Each row is a point on a landscape with many peaks, with its height.
From any point a climber takes the steepest step (rise divided by distance) to one of its 2 nearest points. It stops when none of these is higher. Distance is the straight distance between rows; heights are no part of it.
k44: [-39   4   4  -9 -20  -2 -19  16  -8  -2   6  -5   8  -6   5 -11  10 -17
   0  -2]  height 650
k414: [-39   9  -2 -13 -17   2 -28  12  16  -1   2  -7   7  -4  -8  10  -6 -23
  -4  -9]  height 612
k273: [-23   4  14   3 -14  -6 -16  19  -1   0  13   0   2  -1   4 -16  -1  -9
   7  -4]  height 581
k887: [-35  15   2   0 -23  -7  -8   6  15  -9   9  -3 -15   4   7  11  10  -7
  -8   8]  height 662
k940: [ 11 -13 -16  11 -18 -10   3   0  10 -10  13  11  -3   3   6   0  11  19
  -5   3]  height 200
k915: [ 30 -11  -7  -3   6   0   4 -15  11   0  -4   1  -6   7  15  18  -5   4
 -14  15]  height 456
k17: [-22  15  11 -28   1   0 -13   3  -3   3   1   0  10  -4   5  -9  -7 -14
  -6  -9]  height 321
k451: [ -7   4   6 -15  -7  -6  15  -5  -6   0   5  11  13  12  29  -1   6  -9
  -9   4]  height 431
k176: [-19  10  -8   3 -17  -1  18  -7   0 -20  10  18 -11   2 -14  17   3  13
  -4  -5]  height 584
k912: [ 22  -7  -1   8  19   2   9 -22 -16   7   8   7   3 -12  10 -11  11  10
   4  10]  height 72
k159: [  5  -1   0   9  -4  10   7  14  -9  -5 -17 -19  -4   6 -10  -6  -4  -7
  -1  -1]  height 214
k759: [ 33 -15  -3  -3  31  15 -12  -8   0  10  -2  -8  15 -17   1 -14  -6  13
  -2   3]  height 54
k647: [ -2   7  15  -5  -1 -12 -12  16   5  14  14  -1   3   1   6 -13  -4   1
   7  -3]  height 519
k146: [-33  -4 -16 -18 -18   5  -5  17   6 -10 -14   3  31   1  -3  -5   1 -10
  -7 -25]  height 545
k746: [ 15  -2   4  -3  -1  -1  -8  -4  15  -7  -5  -7  -4  11   9   9 -12   1
  -4   9]  height 513
k20: [  7   3   7   1  14   0 -18   4  11   8  -7   2  15 -10 -20  -9 -11  -9
  19 -20]  height 207
k587: [-24  26 -15 -24 -17  -2   4   1   7 -11   3   0   4   0  -5  17  15   7
 -15  -9]  height 573
k646: [-24  -2   9   4  -7   0 -12  23  11  15  -7   3  16  -3 -18  -5 -10 -24
  13 -19]  height 559
k777: [ 20 -18  11  20  27  17  -8  -6 -10  -8   3 -17   3  -1   0  -4   7   8
  14  16]  height 543
k121: [ -8   6   0 -10  -6   0 -15   9  12   3 -18 -13   9   4  -6   4 -10 -16
   4 -13]  height 178
k85: [ 17   4   4  -3  11   2 -21 -12   2  -2  -5  -4  11  -7  -5 -10  -6   1
  14 -13]  height 227
k756: [ 11   6  -2 -12  -9  -5  -3 -14   8 -14 -12  -4   4   8  16   7   5  -3
  -1   1]  height 557
k597: [  8 -10  -3  17 -11   3  15   7  10 -11  12   2  -1   8  10   1  -4   7
  -5   4]  height 233
k743: [-10  -3  22  -2   9   1 -21  17  21   6  -5  -7  -2  18   8   2 -20  -8
   5   1]  height 150
k733: [-15  14  -3   3 -19 -15  -2  -1   8  -1  15  -3 -21   0  -3   7  15   8
   1   7]  height 606
k403: [-21   8  -5  -1 -20  -9  25  -7  14   1   7  12 -16  13  13  22   3   1
 -12   4]  height 296
k734: [-32  -3   0   0 -18   2 -19  19  17  -3  -2   7  19  -2 -13   5 -11 -22
   1 -17]  height 587
k429: [-22   9  -2 -11 -14   5  19   9   6 -15  11  22   6   4 -10   9  -7  12
  -9 -15]  height 531
k897: [ -3  21 -11 -16 -13  -5   5 -11  10  -4   1   3 -14   0  -5  19   1   7
  -9  -2]  height 537
k240: [-20  12  15  -4 -10  -4  -3  22  12  11   1 -11 -14   8  -1   0 -12  -5
  -4   5]  height 12
k397: [ 16   2  20   2  20  10   4  -2  -1  -1  12   6   0   2   4   0 -16   2
   3   5]  height 342
k175: [  8   3 -18 -11 -10 -12  -8  12   8  14 -10 -11   6  -5  -7 -17  10  12
   1 -17]  height 144
k960: [ 31 -19  -1   3  32  14  -4 -14  -9   4   8   1   4 -20   0  -3   1  10
  -6  17]  height 16
k945: [ 12  -9   9  19  18  20   1  -6 -11 -15  -2  -8  16  -4  -3 -11  -5   0
  12  -2]  height 457
k13: [-17  11   8 -21 -12  -3   8   9  -1   5   1   1  -4  13  23   2   2 -11
 -12   8]  height 367
k932: [ -6  10   7   9 -10 -14 -11  -2  -5  -1   5  -9 -23   0  -4  -2  11   1
  11  11]  height 546
k849: [ 27 -23  -1   9  31  20 -15  -1   6   4 -15 -21  19  -5  -3  -8  -2   3
   8   0]  height 85
k889: [-22  -7  17  11  -4   5 -10  23  -8  -4   1  -5  13   1   3 -19  -6 -19
   8  -4]  height 518
k409: [  7   2   8  -3  14  13   5   9  -9   3 -16 -20   1  13   7  -8  -5  -5
  -2   4]  height 249
k184: [-13   7  -4 -16 -16  -1   3 -10  -1 -20  -2   7  12   4  13   0   7  -3
  -6  -7]  height 505
k847: [ 15  -2  -4 -10   1  -4  -8  18  10  27 -11 -17  14   2  -1 -13  -3  -1
   6 -13]  height 127
k610: [ -4   0 -14  10 -17   2  10   3   3 -18   4   9 -13  -1 -23  10  -6  15
   0  -2]  height 637
k623: [  6 -10  12  19  17  -7  11  -3  -2  21  13   0 -29  15  13  13   1   1
   3  24]  height 84
k93: [ 10  -6   8  19   6  -6 -10  -4  -8  -6  10  -1 -21  -2  -8   4   0   5
  10  18]  height 529
k102: [-32   3 -14  -8 -15   8  -4  15  10  -2 -17   6  31  -4 -23  -5   0  -8
   6 -33]  height 524
k560: [ -7  -4  15   0  10   0 -25  14  17  16 -17  -9  16  12  -6   5 -14 -22
  14  -8]  height 166
k775: [-13  12   3  -5 -15  -4  -8  22  22  10   4  -5  -9   1 -12  -1 -15  -2
  -1 -13]  height 2
k174: [ 24  -9   2  -2  20   7 -12  10   7  19 -16 -17  17  -1  -3 -16  -6  -1
   6 -11]  height 110
k182: [  1   4 -14  -8  -4   2  36 -12 -16  -2  -3  15  -4   3  -3   6   4  10
  -8  -8]  height 91
k100: [-10  -4  19   6   9   4   3  -2 -10 -12   2  -1   4  13  19   5   0 -14
   5  15]  height 180
k423: [ -5  -6  24   6  12   7 -10  12  10  -5   0 -10   4  23  20   4 -11  -9
   3  14]  height 143
k413: [ 23  -8 -15   6  11   6  -2  -8 -11  -5  -4   3   7 -23 -14 -17   1  17
  -3  -6]  height 420
k82: [-18   5  11  -5  -9   5   3  16   4  -8   5  11   8   5   4  -1 -18 -12
  -8  -7]  height 447
k692: [ -5   4  10   7   2  -8  19  -9   1  16   1   1 -34  12   5  25  -1  -3
  -5  15]  height 52
k808: [ 24 -23  -3  12  19   5  10  -3  -6  13   2   0 -22  -2  -2  16  -4  -1
 -14  27]  height 174
k506: [ 10  -7   6  13   5   0 -20   8  23   0  -5   0   4  -1 -15   6 -21  -8
  16 -13]  height 217
k456: [ 14   0  -7   3   4   4  -2  -6   0  -5   1   8  27 -13  12 -29   5  18
   0 -16]  height 574
k771: [ -3   7  15   3   3   6   9   9  -3  -5   9   8   3  -1  -5  -7 -17  -4
   2  -1]  height 399
k510: [-34  23 -10 -12 -18  -4   6  -4   5 -11   8   5  -8   2   1  24  20  -4
 -11   6]  height 611
k257: [ 11  -2 -14   8  -1   6   5 -16 -17 -21  -9   4   2 -12 -11  -7  10  12
   2  -4]  height 346
k816: [ 27 -14   2  11  21  15  -1  13   0   7  -1 -12  -4  -2 -14   0 -22   4
  -4   9]  height 270
k208: [-19  11  18 -13  12   6 -23   3 -12   1  -4  -2  10  -5  -2 -15  -6 -14
  10  -7]  height 285
k54: [ 10  -9 -31  -1  -9 -12  18 -21 -11   6  -2  10 -11   1   4  11  22   8
 -10   6]  height 381
k105: [ -7  -2   8  15   2   1  19 -13 -16 -11   3   5  -3  10  16   7   8 -12
   8   9]  height 222
k769: [-20   9   1 -10 -11   4  -1  12   5 -12   7  16  20  -2 -10  -7 -13  -1
  -3 -22]  height 487
k467: [ 21  -3  -7   0   3   2   9   7   1   9   2  -2  -8  -4  -7  -2 -14   9
 -11   3]  height 322
k424: [ -3   3   3   5 -13  -6  16   1   8   0  10  14 -10  13   8  11  -7   4
  -7   7]  height 266
k31: [  6   1  -1   9  -5 -13   2 -22   0  -8  17  21 -13  -4   2   8  10   8
   6   3]  height 363
k309: [-20  16  10  -5  -8  -6   8   6   4  12   1  -7 -30  11   5  18   0  -3
  -8  15]  height 30
k507: [  2   4  16  -5  16   3 -24  -7   0 -11 -15  -8  19   1   2 -13  -3 -11
  16 -12]  height 250
k352: [-30  -3  -8  -9 -20  -2 -10  15  -4  -5 -11  -9  25   0   6 -18  11 -11
  -1 -13]  height 583
k494: [-20   2  -5   1  -5   4  -4  14   2  14 -18   6  25  -9 -22 -11   0 -12
  11 -29]  height 525
k53: [ 13  12 -10 -15  -5 -15  -6 -19   3   8   7   3 -28  -9  -5  18   7  10
  -7   9]  height 485
k92: [ -2  -5 -20   1 -17 -14  28 -15   3   0  -1   9  -8  12  13  22  15   5
  -8   5]  height 328
k441: [ 35 -14 -18  -4   7   3   5  -8   5   4   3   7   2  -9   4   6  -7  10
 -17  13]  height 390
k655: [  9 -11 -14  17 -15  -5  -1  -8   4 -12  -3  -4 -22   0  -3  16   3   3
  -3  14]  height 542
k815: [ 19  -5 -12   1   3  -3  -7   5   7   0   8   8  18 -13 -10 -19  -2  18
   4 -19]  height 499
k505: [ 18 -15 -19   9  -4  -8   6 -13 -11  -1  -2  -3 -14  -3   2   7  16   4
  -6  17]  height 462
k406: [ -4  -6   8  10  13 -13  21 -23 -17   8   7   7  -7  10  15  11  14 -12
   8   6]  height 177
k969: [  3   1  -8  13 -16  -7  -5  -2  12 -12   3  -1 -22  -8 -21  12  -8   9
  -3   5]  height 592
k636: [  8   0 -16  -6   3  -9  14 -21  -5  14   3   8 -32  -8 -12  25   5   5
 -12  11]  height 423
k703: [ -3   0 -22  -7 -16  -4  27   6 -12  -1  -1   7  -2   3  -7  -5  19  23
  -9  -7]  height 133
k853: [  7  -1 -18  -1 -17  -8   3   5  -1   0   4   0  -1  -4  -3 -10  14  18
  -2  -6]  height 169
k559: [  9   1  14   7  10 -11  -8 -21  -7   3  14  10 -21   2   6  10  12   1
  12  17]  height 440
k261: [ -5   8  -4  -8  -6   4   2  12  -3   3 -18 -18   3  -2 -16  -5  -5  -5
  -2 -12]  height 192
k638: [  0   0  -4  11  -3  -1  14  -9 -21 -13  -2   3  -1  -4   0  -8  15   2
   5   0]  height 287
k537: [ -3   6  16 -13   6  -3   2  12  -7  13  -8 -11  -8  19  18   2  -1  -6
  -3  15]  height 305
k965: [ 28 -19  -3   5  19  11  -6   5   2   6  -2  -6 -18  -4 -10  12 -18   6
 -12  26]  height 225
k848: [ 24 -19  -1  19  17  14 -19   4  12   0  -1  -8   1  -9 -19   2 -17  -1
   9   1]  height 237
k645: [ 12  13   7 -15   1 -11  -4  -1  -2  12   4  -1  -3  -3   7 -10   3   7
   2   0]  height 455
k763: [-12  23   8 -24   0  -7   0  -5 -12   5   5   9   4 -10   4 -15   8   2
   0  -7]  height 379
k96: [  2  12   8 -10  11  -2  -8  -2  -2   6  -6   2  24 -10  12 -28   0   4
   2 -18]  height 680
k270: [-20  11  -4 -12  -4   2  34 -14 -16 -10   1  25   4   0   0  10   6   3
  -5 -11]  height 57
k311: [  9  -8   0  10  20  -6  17 -27 -23  11  11  13  -7  -6   7   3  16  -2
   8   4]  height 129
k780: [ -1  -3   9  17   6   2  -5   5  -8  -2   5 -10  15  -6   9 -29  12   3
  14  -3]  height 333
k979: [ 18   4 -11 -11  11  -1  16 -21 -23  13  -7   6 -14  -9  -6   8   3   4
  -7   7]  height 504
k974: [ 16   7  -2 -14   4   1  10 -22 -13  -4 -11   1   0   1  13   0   5   1
  -5   2]  height 643
k426: [ 21 -16  -4  21  12   8 -10  -7 -13 -10  -5 -16 -10  -6  -7  -3   6   4
   7  18]  height 646
k600: [  2  -8  10  17  15  17   0   1  -4 -10  -7 -10  29  -5   9 -25   3   0
   8 -10]  height 395
k271: [ 20 -23   2  23  22   4   7  -3  -9  12  12  -5 -15   1   9   9   5   3
   1  27]  height 128

Where does a climber stop that starts at each point below?
k638: k96
k775: k974
k853: k610
k743: k974
k17: k44
k467: k974
k240: k816
k771: k610
